Points on a hilly landscape, in no order, each with its height.
A climber steps from a point to whichever of its 2 nearest points has the largest rise for the distance, and stops where none of them is higher. Distance is the straight distance between rows; heights are no part of it.
J161 (h 3.54): [-35   8  16   9   0   6  33  -2  -4 -16  70  28  44  -7  -6   7  16  29
 -21  28 -87   2  -1 -19  38  -1   4 -45  23  13  20   5  31 -18  -9  61
  45  27  33 -40 -27 -61 -25   5]
J59 (h 2.77): [ 11  11 -64   6  32 -26 -48  -8   9   7 -41 -25  36 -48 -32 -17 -43  23
  -1 -41 -22 -37  16 -11 -18  29 -11   7  -1 -58 -25  39 -27 -42 -10   9
 -11 -24 -12  42  -4  41 -39  80]
J736 (h 3.20): [  3 -18 -26   2  33 -51 -22  12 -17 -23 -40  -4  41   8 -15   1 -73  58
 -28 -10  10 -16  23   5 -38  80  -3 -20  60 -76 -58  10 -25 -30 -24  36
 -33   8  10  22  19  39 -37  65]
J387 (h 2.28): [-19 -12   9 -51  21 -18   3  16  -2   7  39   4   3   7  -1  21   0 -30
 -11  12 -37  40  -7  -2  24 -37   7  -7 -14   9 -15  20  17 -21  19 -14
  54  27   4 -27 -14 -44  17 -10]
J143 (h 1.63): [ 33 -28  23 -68  -2 -17   5  -5 -18  -1 -25   0  16   0  26  16 -75 -23
 -24  22  46  31  17  -4 -24  -5 -19  11 -10 -32 -30  -3 -10   1  24  -1
  23   5 -23  -3  14   7  -2  11]
J495 (h 4.66): [ 22   8 -20   3   2 -18 -12 -12   4   3 -31 -11 -18  23  28 -10   4  41
  23 -16  71 -18  10  -6 -28  20 -37   1   1  -2   8  35 -34 -15 -35 -24
 -56 -24   3  46   4  19  56  33]
J126 (h 6.00): [ -8   7 -11 -58  40 -29  40  36   1   6  23  -4  53   3 -30  10  28  -1
 -31  17 -19  30  19 -43 -26  13 -32 -56 -10 -18 -25  61   2  -8 -29  15
   3  44  37  36  -7 -24  23  21]
J999 (h 4.26): [-55  -4  -6 -18   3  18  15  17  -6 -24  71 -12 -16  39  71 -27  32 -12
  14  35 -12  11 -28  39   3 -10  37  -4   0  78 -13  -8 -21 -22  21 -37
  23  10  34 -90 -65  14  51 -34]
J533 (h 1.25): [-27 -47 -18 -20 -12 -25  26  11   4  18  66 -33  34  16   8   7  12  14
   4  35 -65  26   1 -44  -7   8 -33  -1  -4 -55  -6  52  11 -39   1  11
  45  13   8 -42 -21 -14   9  26]
J559 (h 1.08): [-13 -69 -38 -62 -15 -25  13  15  13  25  60 -58  37  18  24  -1   3   9
 -17  31 -51  27   2 -41 -15   7 -81 -11 -36 -48 -15  58 -14 -44   8 -16
  48  34  -4 -31 -25  -1  -3  24]
J39 (h 1.26): [-18 -19  14  43 -12 -41  -1 -24 -36  20  26 -34 -21  38  73  22  23  37
  35  55  61 -38 -34  -7 -21  12 -27  22  20  22 -13 -12 -43   4 -51 -37
 -59 -26  -1 -42 -18  31  80 -24]
J687 (h 2.94): [ 19 -15  -1  10 -13 -39 -15 -15 -18 -29 -26   9  14  -1  12  -5 -91  17
  -8  14  31  -9  19   4 -19  47   2   9  34 -71 -37  -6 -23 -19  -1  20
 -18 -11   1  22  15  37 -27  46]
J136 (h 1.82): [  -7  -16   62   13  -12    6   35  -44  -24  -19   28   31   20   32
   64    9  -58   34   18   40   43  -11    4   22  -23   21   37  -18
   42   20    2  -26    0   17  -15   10   11  -12   35 -100  -17  -27
   -7  -17]
J24 (h 4.53): [ 24  12  26  29 -57  15  13 -19 -11 -12 -25  30 -22 -39   5   3 -33 -26
  10  -8  49 -30  21  16  49 -14  37  24  10 -13   4 -66   0  49  16  11
   0 -27 -38  15  40  16 -41 -30]
J238 (h 2.14): [ -2  -3  14  52 -61 -18   3 -21 -12 -22 -35  -5 -10  15  45  23 -12  47
  68  47 107 -46  -7  14  -8  45  -7  47  42 -16   3 -30 -39  38 -33 -10
 -64 -47 -11 -27  25  19   6  -9]
J217 (h 3.14): [ 11   3 -12  43  -8  13 -49 -19  11  14 -35   0   7 -60 -39 -11 -30 -18
  17 -49 -32 -29  22  -1  30  -2   5  39 -28 -56  -7 -14   0   1  17  23
  23  -6 -25  43   0  69 -31  17]
J423 (h 3.22): [ 20  34  -3 -41  40  -6  -7   0 -10  14 -26  25  23 -14 -53  -3 -44  -4
 -57 -19 -45  28  37 -18 -15  19  -1 -44  23 -50  -7  18   6   0  17  33
  41  28  23  63  31 -28 -44  12]
J437 (h 1.58): [ -2   1  65   5 -19  15  24 -14  -7 -28  12  29   6   1  44   5 -13  17
  20  39  41 -25 -19  27   3  18  26  -6  21  37  21 -37   0   3 -24  10
   3 -22  28 -77 -21 -25   6 -37]
J464 (h 3.56): [ 34  34 -19  40 -49  17   8   1  22  -9 -59   8 -24  11  -5   2  37  42
  43  13  80 -42  14  17  -7  39  -9  37  32  11  45 -11 -18   8 -22 -10
 -58 -57  -8  -2  18  -9   3 -10]
J818 (h 2.60): [ 17 -12  23 -30  -4 -17 -28  -9 -17   4 -24  49 -34 -30 -39  11 -30 -82
 -28 -47 -34  14  -9  12  47 -57  28  29 -29  28  -3   0  26   4  49 -17
  40  44 -30  15  53 -29 -16 -10]
J699 (h 5.26): [  6   8  21  24 -46  28 -12  -4  25   9 -25  -8 -22 -18 -18   1  26 -10
  28  -8  16 -22 -23  11  44 -26  31  51 -38  13   3 -31   9  33   2 -27
  -3 -24 -21  14   4  22  12 -25]
J349 (h 4.08): [ 28  45   7  65   1  -5  -1 -33   7 -22 -59  12 -10 -28 -30 -21 -38  15
   0 -39  20 -26  16   3   2  45  43  -6  41 -50   2 -34   2 -18   2  37
   0 -26 -35  28  21  10 -62  12]
J927 (h 0.20): [ 27  35   0  74  -1  -9 -10   0   3  13   5 -19 -23 -14  14  19  65  64
  65  37  23 -57 -36  39 -35  41 -23  33  55  39  31 -24  -6   5 -57 -18
 -84 -45  -7 -30 -27   6  15   3]
J574 (h 2.98): [  4 -11 -66 -18  40 -42 -39  17   2   0 -41 -25  55   4 -43 -11 -47  44
 -33 -36  -2 -16  21 -17 -35  45 -18 -31  31 -54 -51  33 -31 -37 -19  19
 -27  -7  15  58  11  32 -39  83]
J717 (h 0.39): [ -9  37  12  43  -8  -7   2 -12  -1  -3  -4  -4  16  -4  14  16  29  59
  57  34  15 -40 -44  18 -20  75   7   2  52  16  25  -5   0   6 -69  24
 -70 -31  10 -27 -28  -7 -19   3]
J513 (h 4.36): [ 10  40  32  19 -25  29  -9 -32  -4   2  10  59   0 -54  18   2 -57   2
  -6  -3 -59 -42 -21  -7  48   5  30 -10  33   0  37 -54  30   3   4  43
  27  -6  -2 -25 -10 -24 -55 -30]
J984 (h 5.38): [-56  -4  -7  -3 -11  14  -4  15  24  -1  25 -12 -23  15  41 -33  50 -24
   2  36 -38   4 -55  44  24 -31  50  19 -33  82   4 -18 -15  -6  11 -54
   1  -1   9 -51 -57   9  42 -38]
J65 (h 0.91): [-26  -3  17  25   0 -42   9 -26 -25  16  30 -18   4  49  71  15   3  48
  50  52  51 -20 -30  -4 -23  47 -14   0  35  17 -15  11 -19  12 -61  -9
 -46 -20  21 -57 -32  -2  58  -8]
J391 (h 3.05): [-21  31  14 -43  38   5  45  24  -7 -24  -3  22   5  27 -30  -5  66 -24
 -20 -14  35  41 -15   5  -3 -32  20 -46 -19  80  10  49  11 -29  -9  -1
 -12  13  24  23  -4 -53  37 -22]
J976 (h 4.07): [-12   7   8 -29   1  -1  -4   0  -3   5  -6  13 -34   5 -22  -2   9 -64
  -5 -23  -9  17 -28  23  36 -59  39  26 -35  46   7   3   7 -18  18 -34
  24  19 -15 -13   0 -30  32 -17]
J45 (h 3.90): [ 11  58  -9  77   7   5  -3 -26  16 -18 -47 -10   8 -42 -45  -7 -13  35
  10 -38 -23 -35  -9  10   6  60  41  -8  47 -35  15 -26   1 -30  -6  62
 -13 -19 -25  24  -6  14 -86   5]
J287 (h 2.01): [ -1 -16 -18  30   1  28 -46  -1  28  39  10 -10 -13 -10 -17  -7  37 -36
  -3 -35 -73   3 -53  -9   4 -35  16  27 -83  -1  -7  10   0   5  -8 -39
   9  14  -9  46   1  35  40   1]
J852 (h 2.58): [  9  27  43 -42  32 -33  54  27  11 -36  -3  38  38  14 -44 -23  33  10
 -13 -11  15  27  20 -37 -52  17  19 -60  40  26  -4  16  -6   1 -14  33
 -23  24  53  47  -6 -22  37 -55]
J700 (h 2.56): [  0 -67  13 -46 -13  10  14  -9 -17  16  56  -8   7   1   2  26 -48 -37
 -16  22 -44  28  13 -13   9 -35 -11  -2   8  -9  -1  -5  27  -2  52  32
  58  25 -21 -39  -3 -16 -51 -24]
J196 (h 4.30): [ 16 -12  48  12 -59  32   3  11  -4  -1 -37   3 -36 -13 -18   4 -17 -36
  13  -6  64  -9  36  14  56 -49  22  42 -28   2   2 -61   1  64  36 -23
   0 -28 -27  12  61  26 -18  -6]
J176 (h 2.42): [ -2   4  -3 -35  23 -36  -5  -2 -19   5   3  54 -27 -18 -28  20 -16 -75
 -51 -25 -56  21 -21  10  45 -52  29   1 -14  38   4  14  29  -5  38   1
  48  47  -6  -3  10 -76   0 -14]
J193 (h 3.21): [ 48  16 -50  48 -43  31  -6  14  33  -4 -35   9 -46  34  11  10  84  42
  43   7  91 -26   8  20 -18  -1 -42  40  14  23  42   3 -17  13  -4 -50
 -43 -53   0  -7  37  -8  40 -33]
J850 (h 4.31): [ 32  23  15  25 -30  -5   8 -42 -12 -27 -39  38  -7 -29   5 -15 -69  -3
   2  -9  41  -9  28  -5  14  24  36   4  42 -34   3 -30   4  13  15  15
   1 -25 -26  23  42   6 -32  -3]
J894 (h 2.08): [-19  48   7 -22  35  10  19  13  -3  -4  17  40   6 -12 -26   4  20 -21
 -22 -28 -40  -1 -31  15  51 -31  37 -27  -7  63  34  16  25 -10   3  18
  18  25  11  15  -6 -68   3 -22]
J607 (h 1.31): [  3 -66 -21 -70 -25 -25  -1   5   5  18  26 -24  43   3   1   9 -42  -8
 -27  11 -28  30  14 -36  -9   3 -58  -4 -45 -58 -17  35   0 -20  23   7
  53  17  -8 -18 -14   2 -38   9]
J21 (h 2.66): [-31  -6   6 -13   8   9  11  21   0   2  53  -2  14   0  22  -2  13 -16
   7  20 -66  15 -32  -2  31 -20  22  -1  -8  25   3   5  16 -27  -4 -12
  33   5   7 -60 -48 -23  21 -21]
J923 (h 4.18): [ -3  61  15  27   6  32  14  -7   9   8  12  47  23 -55 -35  15  -3  18
  -8 -16 -80 -42 -10  -1  29  37   9 -49  18  13  52 -25  16  -8 -32  62
   7  25  10   4 -22 -43 -59 -16]
J44 (h 3.51): [-29  14   5  53  34 -29  -1   8  -9 -31  -7 -21  40  12 -31   4 -29  69
 -12 -18 -20 -19   8 -14 -34  90  17 -39  63 -84 -34  -9   8 -13 -26  69
 -51  28  22  16   2  25 -56  33]
J691 (h 2.93): [ 21   9 -47  32   5  -2 -45 -28  16   2 -44 -18  13 -46 -33 -24 -10   8
  20 -74 -15 -35   3   7 -11   3 -17  13 -32 -48 -10  15 -21 -29  -4  12
  -4 -20 -16  50   7  52 -15  60]
J771 (h 2.25): [-11  46  -4 -35  33 -27  14   0 -10   1  18  60  -5  -3 -22  22  -1 -48
 -48 -22 -65   0 -16   1  46 -47  23 -34   6  54  26   4  38 -11  22  32
  29  47  12  22  12 -80 -26   3]
J971 (h 1.89): [-22 -52  -4  13   7 -12  -6  -3   1  37  47 -53 -17   8  56  -7   7 -17
  14  35 -32 -12 -18 -10  -3 -11 -15  31 -27  -1 -13  -2   2   7 -13 -32
 -20  -8  -6  -2 -40  49  45  -9]
J953 (h 2.67): [ -19  -70   23  -49   -1   16   40    7  -31   -6   64  -11   -5   44
   36   -3  -23  -22   22   34   16   34    6   29  -20  -22   12  -17
   29   52  -22  -10   11   -6   37   -3   50   13   19 -101  -37   -7
   -6  -17]
J496 (h 4.58): [ 12  24 -52   9 -26  61 -21  14  40 -19 -43  45 -37  46 -13  -8  75  -5
 -10 -73  97  15  10  -6 -20 -41 -44  32 -57  20  14  17   1   6  -3 -52
 -18 -19  -3  21  61 -39  66   1]
J133 (h 2.82): [ -7 -90  24 -62  -3  15  13   2 -30  17  37 -12   0  22  20  19 -47 -45
   9  23  14  46  29   6  -7 -39 -27 -13   1   1 -10 -17  11  -1  60  14
  55  31 -23 -51 -12   0 -52 -17]
J127 (h 1.59): [-30  48 -19   3  32  18 -12  34  15  16  14   6 -16   8 -25 -22  80 -27
  -1 -22 -32  29 -71  30  13 -39  29 -11 -36  56  33  36   8 -15 -16 -30
   9  11   4  20  -3 -38  58 -19]
J233 (h 2.41): [ 25  31  44 -19  27  -9  25  14 -15 -32 -19  38  20   3 -30 -27 -17   5
 -46 -19  21  49  33 -28 -35  22   6 -70  51   2  -4  -1  -2  20   5  43
 -31  17  42  54  19 -17  -4 -26]
J270 (h 4.48): [ -1   9   8 -34   6  12  -9  18   2  -7 -28  29 -43  35 -15  -7  42 -48
 -21 -50  47  45 -23  23  15 -58  32  14 -37  59   4  30  -1 -25   7 -50
  13   1  -3   9  37 -47  57  -3]
J639 (h 4.68): [-47   0   9 -13  -1  15  -5  13   9 -19  -1   7 -27   2  15 -28  23 -37
  -6  10 -35   4 -44  45  51 -54  56  18 -37  75   5 -19   5   2  21 -35
  20  20  -2 -48 -29 -11  11 -42]
J469 (h 5.24): [  4   3 -24 -18 -16  36  -9  20  28 -22 -54  36 -53  62 -13 -16  76 -32
 -10 -49  77  31 -11   6   1 -69  -1  20 -55  38  18  23  -5 -16   5 -70
  -4  -5  -1   3  60 -32  72 -13]
J645 (h 3.63): [-11  20  -9  30   1   3 -18  -8  19  26  22   2  28 -53 -47  13 -23 -11
   0 -26 -96  -6   0 -28  50  16  17  10  -5 -43  12   8  15 -24  13  32
  45  23  -3  17 -20  -8 -24  10]
J725 (h 5.00): [ 36  11 -61  46  25   2 -29 -12  12 -11  -7 -26 -17  13  -2   8  86  44
 -14 -65  64 -24  14   7 -73  -6 -70  16 -30  23  18  29 -37 -13 -43  16
 -86  -6 -16  45 -26  26  49  13]
J342 (h 3.88): [-28  43  19  10  10  10  23 -15  -1  -8  37  49  32 -24 -11   4  -2  28
 -30   3 -82 -17   3 -17  17  17  15 -67  44  11  20 -11  27  10 -15  73
  28  37  34  -9 -25 -48 -54 -11]
J78 (h 3.57): [-56  31 -17 -39  52 -19  26  35 -17 -20  36   5   8  22  -6 -17  74 -46
 -16   2   8  69 -34  30   2 -37  23 -45 -23  70 -12  64   1 -15   8 -33
   8  28  31  -1  -6 -47  50  -7]
J920 (h 4.76): [ 28   8 -52  -2 -34  32  -5  10  25 -17 -62  24 -25  44   6  -8  38  25
  -8 -55 112   1  44  -6 -31  -9 -52   6 -42   8  23  20 -10  13  -6 -43
 -37 -38  -1  24  43 -12  58  19]
J578 (h 5.19): [-15 -20 -15 -47  14 -35  11  18   3  13  22 -21  47  11 -25  11   7  31
 -36  19 -39  18  25 -38 -22  37 -65 -50 -13 -58 -26  63 -10 -15 -24   3
   9  37  24  12 -11 -20  -2  55]
J97 (h 2.05): [ -1   0   2 -68  40 -11  -1  18   2  10  -1   0   8  -3 -15  14 -14 -31
 -19   3 -17  45 -12  -9  10 -27   3  -4 -34 -11 -13  43   4 -16  14 -25
  40  35  -5  18   8 -32  18  15]
J996 (h 3.19): [  3 -91  18 -40  -6  17  -8  27 -24  30  22 -61   0  61  35  10 -42 -29
  16  28   5  47  23   6   2 -25 -42   0 -22  -4  -8 -10  10  21  34  -1
  27   1 -31 -46 -11  33 -39   8]
J974 (h 1.60): [ -7 -47   0 -12   5  -2   3   7   1  28  63 -53   5   1  38  -4 -10 -22
  15  34 -51  23 -10 -24   1  -3 -18  16 -24 -25 -11  18  18  -8  11 -15
  19  -7   0 -39 -36  25  16   7]
J935 (h 2.20): [-15 -46 -18  21   9   6   0 -10   7  20  14 -61 -54  31  48 -20  21 -25
  -5  39  13   3  -6   6   3 -38   1  21 -52  17 -12 -34 -26  44 -11 -53
 -14  -6  -5  13  -5  51  54 -12]
J810 (h 3.03): [ 24  15   3 -10  19  -1 -11 -19  -6  -1 -26  20  13 -37 -20  -1 -79 -12
 -27   1 -29   4  35 -10   1  22  14  -8  23 -69 -17  -3  -8 -16  19  34
  36  -1  -4  32  17  15 -46  19]
J826 (h 2.32): [ -1 -42  26  -1  -9   8  -2  -3 -10  17  42 -18   9 -19  -4  16 -39 -29
  -5  14 -59  17   1 -19  49 -26  15  26  -7  -7   9 -19  39   1  36   6
  34   1 -17 -25 -24   8 -35 -16]
J446 (h 2.68): [  8 -18  11  -1 -26 -24  -1 -10 -21  -2 -15 -12   7  -5  31   5 -57   1
  24  18  57 -11  11 -12 -15  31 -15  25  11 -49 -23  -1 -25   9 -13  -3
 -23 -24 -10  -5   5  39  16  28]
J517 (h 2.76): [-14  34  35 -51  37 -18  53  28  -3 -33  11  41  33  18 -43  -4  39  -8
 -32  -2  11  36   6 -12 -14 -20  29 -67  14  64  -3  25   6  -7 -11  25
 -15  27  40  31  -3 -43  26 -45]
J367 (h 2.54): [ 18   1 -30  37  -4   7 -25  -7  18  15  -1 -22 -54  20  11 -10  60   8
  19   0  31 -29 -38  14 -18 -22 -17  35 -40   2   9 -19 -27  13 -27 -53
 -31 -29 -18  26   5  28  75 -24]
J610 (h 4.55): [-18 -12 -36 -32  24 -18  -9  16  18  36  27 -26  44 -15 -20   5  -6   3
 -13  -8 -59  24  12 -35   2  22 -47 -21 -40 -53 -10  70   1 -28  -2  -4
  33  29  14  32 -20 -16   6  39]
J267 (h 1.84): [-21  43   6   1  11  15  -9  31   5   4   8  22 -12  -7 -17  -3  51 -13
   6 -16 -25  -4 -53  34  40 -31  30 -16 -23  75  36  11  17 -30 -20 -14
  12  -2   4  -5 -22 -35  15 -32]
J560 (h 3.55): [-22  15  17  41  39 -13  17   4  -6 -15  -7   6  39 -16 -49 -11 -21  50
 -26 -27 -58  -7  17 -35 -32  68  24 -64  59 -67 -12 -16   0   1  -6  76
 -35  28  47  17   0  11 -66   5]
J799 (h 1.36): [  3  -5  64 -20  -2  13  22 -13 -13 -24   8  11  -3  23  36  -8  -9 -12
  16  35  74  -6 -12  13  22 -10  34  -2  16  48   4 -36 -12   7  11 -27
   6 -25  15 -67 -15 -25  25 -32]
J932 (h 5.39): [ 47 -10 -22 -18 -27  -1   1   4  -5  -3 -43  -3 -30  21  21 -19  -2   2
  16  -8 100  -7  34  -8 -14 -14 -27  14 -36   1  -3  10 -38  14  -8 -46
 -24 -35 -12  30  39  15  72  33]
J461 (h 4.72): [  4  10   7 -21  -4   0   6 -14 -16  10  42  52  -9 -39  13  13 -42 -23
 -12  -9 -86 -26  -3 -23  41 -14  20 -15  36  17  26 -23  37  -3  28  39
  53  26   2 -30  -6 -47 -43 -13]
J447 (h 3.76): [ -7  38  -9  46  19 -28  -6  -2  -2 -24 -36 -19  22   7 -18  -4 -18  58
  17 -22  10 -18   6 -10 -28  71  16 -17  51 -42   0 -14 -18 -25 -32  46
 -59  10   5  28   1  33 -43  31]
J939 (h 3.73): [ -6  55  -2  58  40  -2   8 -12   5 -28 -34  -5  23 -28 -47  -5 -20  31
 -11 -41 -61 -25   5 -19 -11  64  37 -41  54 -36  11 -22  -6 -15  -8  85
 -29  12   0  21  -6  11 -96   1]
J760 (h 2.88): [ 32   9  -8   0   4   7 -16 -42  -2   9 -33  34 -13 -71 -29 -11 -77 -33
 -24 -25 -24  -4  27  -9  27  -7  23  13  11 -53 -10 -28  24   4  37  26
  50  -3 -31  40  52  29 -54  -3]
J85 (h 1.81): [  6 -11  32 -47   2 -12  27 -19 -17  -2   7   1  25   1  15  23 -59 -18
 -18  26   5  35  14  -5 -31   2   8  -5  25  -6 -22  -4  11   0  15   7
  47  14   3 -26  -3 -34  -6 -10]
J745 (h 0.59): [-30  18  26  33  -6 -12  17 -25 -11   3  26  -8  35  25  36  14   4  56
  54  36  13 -22 -33   5  -9  58   2 -19  25   6  14   9   7   1 -64  16
 -48 -27  31 -63 -41  -8   8  -9]
J806 (h 4.29): [-65  24 -24 -51  49 -18  44  44 -12 -11  64  -2  25  26   4  -7  77  -8
 -24  43 -18  66  -9  -1  -2 -12  -1 -48 -15  39 -31  69   6 -34  -2 -17
  35  42  30 -10 -30 -51  47   8]
J812 (h 2.75): [ 22   7  15  -9 -12   6 -26 -33  -3  18  -3  33 -17 -62 -28   2 -54 -48
 -24 -27 -29  -2  16 -13  45 -29  28  24  -9  -7  11 -23  18  13  45  16
  44  27 -30  27  37  -2 -42 -13]
J210 (h 1.46): [ 16 -62 -11 -90 -14 -17  -8   1  -3  11 -11 -19  54   4  10  12 -67 -23
 -40   4  10  26  20 -16  -9 -13 -61 -16 -46 -43 -35  14 -30  -2  26 -11
  32   6 -26  -2  -3   9 -31  14]
J906 (h 2.27): [ 26  15  47 -40  24 -19  23  -1 -23 -17 -46  52   1  21  20 -22 -51   6
 -42  -8  23  55  38  -9 -50  38   6 -68  82 -11 -18 -26  -5  30   5  25
  -5  -5  38  28  54 -24 -21  -3]
J67 (h 3.36): [-57 -48  -4 -53   1  24  26  28 -22 -22  74 -22 -14  43  36 -26  15 -30
  13  46 -10  40  -6  51  -6 -25  20  -5  14  72 -38   3  -3 -19  46 -33
  39  21  23 -93 -50   8  28 -23]
J628 (h 2.16): [ 15  15  24 -75  22 -20  15 -13 -24  11 -38  46   9  14   6   6 -49   0
 -49  10 -24  49  35 -28 -43  21 -15 -57  74 -25 -16 -12  15  24  34  22
  40  26  25  32  61 -42 -47  -2]
J229 (h 3.12): [-32 -10   6 -11 -10   8  27  10  -1   1  86  16  23   2  -1  -3  28   2
 -14  34 -98   8 -16  -2  45 -21   4 -25  16  27   6  10  20 -37   1  17
  55  30  13 -61 -39 -38  -8   7]
J575 (h 2.00): [ -1  -9  28 -67   8 -19  33 -16 -11   1  11  42  15  28  11  28 -47  -9
 -31  29 -26  32  30 -22 -36  -2  -6 -43  66  -7 -12   3  19   6  33  23
  57  27  19 -26  24 -62 -33 -13]
J189 (h 4.01): [-22   7 -11  -6  17  11   0   3  20  31  42 -19  28 -32 -22  15  -3  -6
   6  -2 -79  17 -15 -28  31   5  -3   2 -24 -27   7  35  30 -30   2  -1
  34  17   7   9 -21 -18  14  16]
J241 (h 2.40): [  1 -17  29   8 -28 -16  15 -25 -18 -18 -11 -13  -5   8  37  -4 -32   6
  49  30  87 -17   8  -8   9  19  -1  31  10  -3  -3 -16 -17  34  -8 -14
 -35 -45 -10 -17  16  24  34  -1]
J724 (h 3.37): [  8  27  -9  13  35 -10   6   3 -12   5 -12  23  12 -21 -35 -10 -33  17
 -50 -20 -70  12  33 -32 -16  48   2 -66  65 -61 -28 -10   4   9  30  63
  15  39  30  47  35  -5 -70  12]
J476 (h 1.85): [ 20  10  -2 -37  19   3 -12   8   7  25  -7  -2   7   0 -14  11  -2 -12
   1 -12   4  32  -5 -21  -3   1  -9 -19 -36 -17 -12  46   1 -15  -9 -21
  12   3  10  29   1 -12  43  32]
J409 (h 3.82): [ 19 -58  15 -27 -27   3 -38   7 -26   9 -24 -40   1 -13  21   3 -65 -28
  -7  19  35  25  41  12  31 -18 -28  22 -27 -56 -32 -17  14  52  25 -23
   1 -24 -41  10  28  57 -49  52]
J605 (h 3.53): [ 12 -70  27 -18 -14  16 -19  12 -36   7   6 -59   1  19  39  14 -67 -28
   6  25  20  28  22  16  19 -12 -36  17 -14 -30  -7 -19  19  44  22  -4
  13 -11 -30 -25  -1  54 -41  34]
J973 (h 4.52): [ 21  54  23  28 -14  28  -6 -11  20   1 -14  24   6 -47 -26   0 -14  13
  17 -11 -33 -39 -21  14  40  25  25 -14  13   1  41 -38  14  -9 -15  24
  -7 -12 -12  -1 -30 -25 -39 -35]
J841 (h 4.57): [ 20  29 -66  54  14  -1 -29  -3  33 -45 -42 -18  -9 -18  -2  -5 109  63
 -35 -67  59 -28  38  -9 -97  -1 -62  47 -25  19  22  28  -9 -18 -35  26
 -86 -10 -19  34 -13  25   7  12]
J893 (h 1.94): [-27 -20 -11  10  -8  23 -30  16  20  41  20  -4  -2 -25 -21  -8  12 -52
   6 -14 -93  14 -40  -9  42 -47  21  40 -55   6  -6   5  16  -2  18 -21
  32  29 -13  22  -5  17  22 -14]
J668 (h 5.12): [-52  11 -15 -40  60 -33  52  36   1 -11  55  -4  48  13 -24 -10  75  -5
 -24  38  -9  37 -14 -37 -32   9 -15 -54 -16  21 -29  81   7 -20 -24   9
  -6  45  36  27 -19 -27  58  -3]
J308 (h 5.10): [ 26 -13 -41  59 -38  19 -51  -6  37  -9 -41 -13 -26 -24 -32  -8  17  -8
  36 -67  -3 -41  13  13   0 -29 -20  63 -67 -27  -6 -26  -6  39   6 -19
  -2 -31 -33  66  30  94 -22  28]
J928 (h 1.61): [-21 -45   3  46  -7 -37   9 -11 -39  11  16 -62 -38  36  81  16   4  22
  18  72  62 -37   1  10 -21 -25 -41  20   1  14 -20 -21 -60  36 -29 -46
 -50 -33  -3 -24  -9  63  79 -17]
J376 (h 2.87): [ 26   6 -19  16 -15  23  -7   6  30   2 -26  -6 -47  33  18  -9  80  30
  27  11  75 -21 -19  18  -1 -14 -11  31 -15  32  34 -13 -16   5 -17 -50
 -31 -39   2  -9  25 -10  73 -29]
J424 (h 4.21): [ 15  40 -38  51  -6  12  -1   8  22 -25 -46 -12 -12  -5   5   3  80  56
  11 -39  72 -26  30  -7 -84  27 -33  27  33  19  34  18 -14  -9 -34  23
 -84  -6 -26  32  -2  23  -8  12]
J728 (h 4.09): [  3  32 -26  33   9 -22 -10 -11  -2 -18 -44 -11   0  16   6  -5  -2  45
  27 -16  56 -13  16 -10 -38  47 -16   2  34 -23  -4  10 -24 -27 -46  20
 -66 -13  -5  35   8  29  -5  46]
J922 (h 3.34): [ 13  15  -8  15   0   6 -36 -15  10  18 -15   1  15 -47 -37   3 -25 -11
   9 -48 -28   5   3 -11  26   4  16  26 -32 -46  11   9   7 -22  10   2
  29   7 -18  36  -6  14  -6   6]
J505 (h 2.29): [ 34  -8 -42  52   2   7 -44 -20  30  22   6 -28 -44  -6  -6   0  53   7
  12 -42  -8 -42 -25  20 -22 -10 -29  30 -46 -20  12  -2 -27  -3 -23 -39
 -39 -14 -24  41 -17  42  53  20]
J400 (h 2.17): [ -7 -62  50 -22  -1  -1  34 -24 -39 -10  39   6  14  42  48  13 -37   2
  30  41  59  14  19  15 -39  13  16  -9  41  22 -16  -9   3  26  19   2
  31   1  21 -96 -29  -3   9 -18]
J396 (h 4.87): [  6  13  37  17 -28  24 -15 -10   7   5  -5  20  -5 -42 -14   1 -17 -15
  26 -13 -14 -28 -17  12  51  -8  45  23 -11   7  19 -30  25  16  13   0
   6 -19 -24   3 -10   2  -8 -37]
J722 (h 3.86): [ 44  49 -32  72 -29  29   7  17  24 -18 -43  -2 -21   1 -12  10  88  55
  33  -8  92 -38  31  16 -53  42 -24  48  41  21  46  -3   0   7 -16   3
 -72 -56 -12   2  17   7 -11   8]
J650 (h 2.13): [-27 -54   4  -9  -2  31 -22  23   6  23  32 -33   0  -7  -2  -5 -18 -55
 -19  12 -85  33 -13 -14  41 -60  21  38 -39   4  -5 -10  36   3  43  -6
  35  30  -9   0 -13   9 -33 -18]
J814 (h 5.40): [ 33  14 -37  67 -71  45 -27   3  48   6 -38 -10 -42 -11 -34  -2  59   9
  42 -29   8 -57  -1  35  -5 -28 -10  85 -52   6   8 -40   4  56  30 -32
 -18 -32 -22  40  39  68 -26 -14]
J767 (h 0.02): [ 21   9  -5  66 -14   1  -2  -1  16  18   2 -24 -40  -7  30   1  74  42
  38  75  18 -66 -53  48  -7  29 -23  35  20  51  22 -40  -8   1 -41 -44
 -64 -50  -1 -45 -31   7  37 -18]
J430 (h 4.06): [  9 -29  34  -2 -23  21 -30  16 -10   8 -27 -32 -25  -3   5   2 -38 -31
  10  16  33  -3  38  14  38 -30   1  28 -46 -17  -9 -44  13  71  30 -34
   7 -25 -30  24  37  50 -33  34]
J132 (h 1.92): [-15 -45  -1  48  -7  16   2  -7 -25  15   3 -89 -69  56  73   5  25   7
   8  70  47 -31  12  22  -4 -34 -24  18 -31  26  -6 -41 -43  66 -22 -54
 -46 -22  -9   0  -6  65  59 -16]
J840 (h 5.67): [ 35  22 -11  56 -59  53 -14   7  48  14 -47   3 -35 -33 -39 -13  50   2
  39 -12 -12 -58 -21  36  35 -28  22  68 -28  23  20 -57  11  46  16 -27
 -17 -34 -19  12  25  31 -20 -32]

Call two points neighbours if one is among the 2 nearest of the other. Go from one point of each pair to the other, from neighbour to neighbour, staying as high as possible. Name the lowest point that can't be avoided.
J126 / J725 -> J238
J935 / J469 -> J559
J736 / J461 -> J59
J461 / J126 -> J217
J984 / J469 -> J976
J24 / J469 -> J44
J932 / J469 -> J496
J461 / J840 -> J513

Two climbers start at each pair of points below. Name the first point that both come to, or write none.
J894 / J893 -> J24
J97 / J826 -> none
J238 / J927 -> none
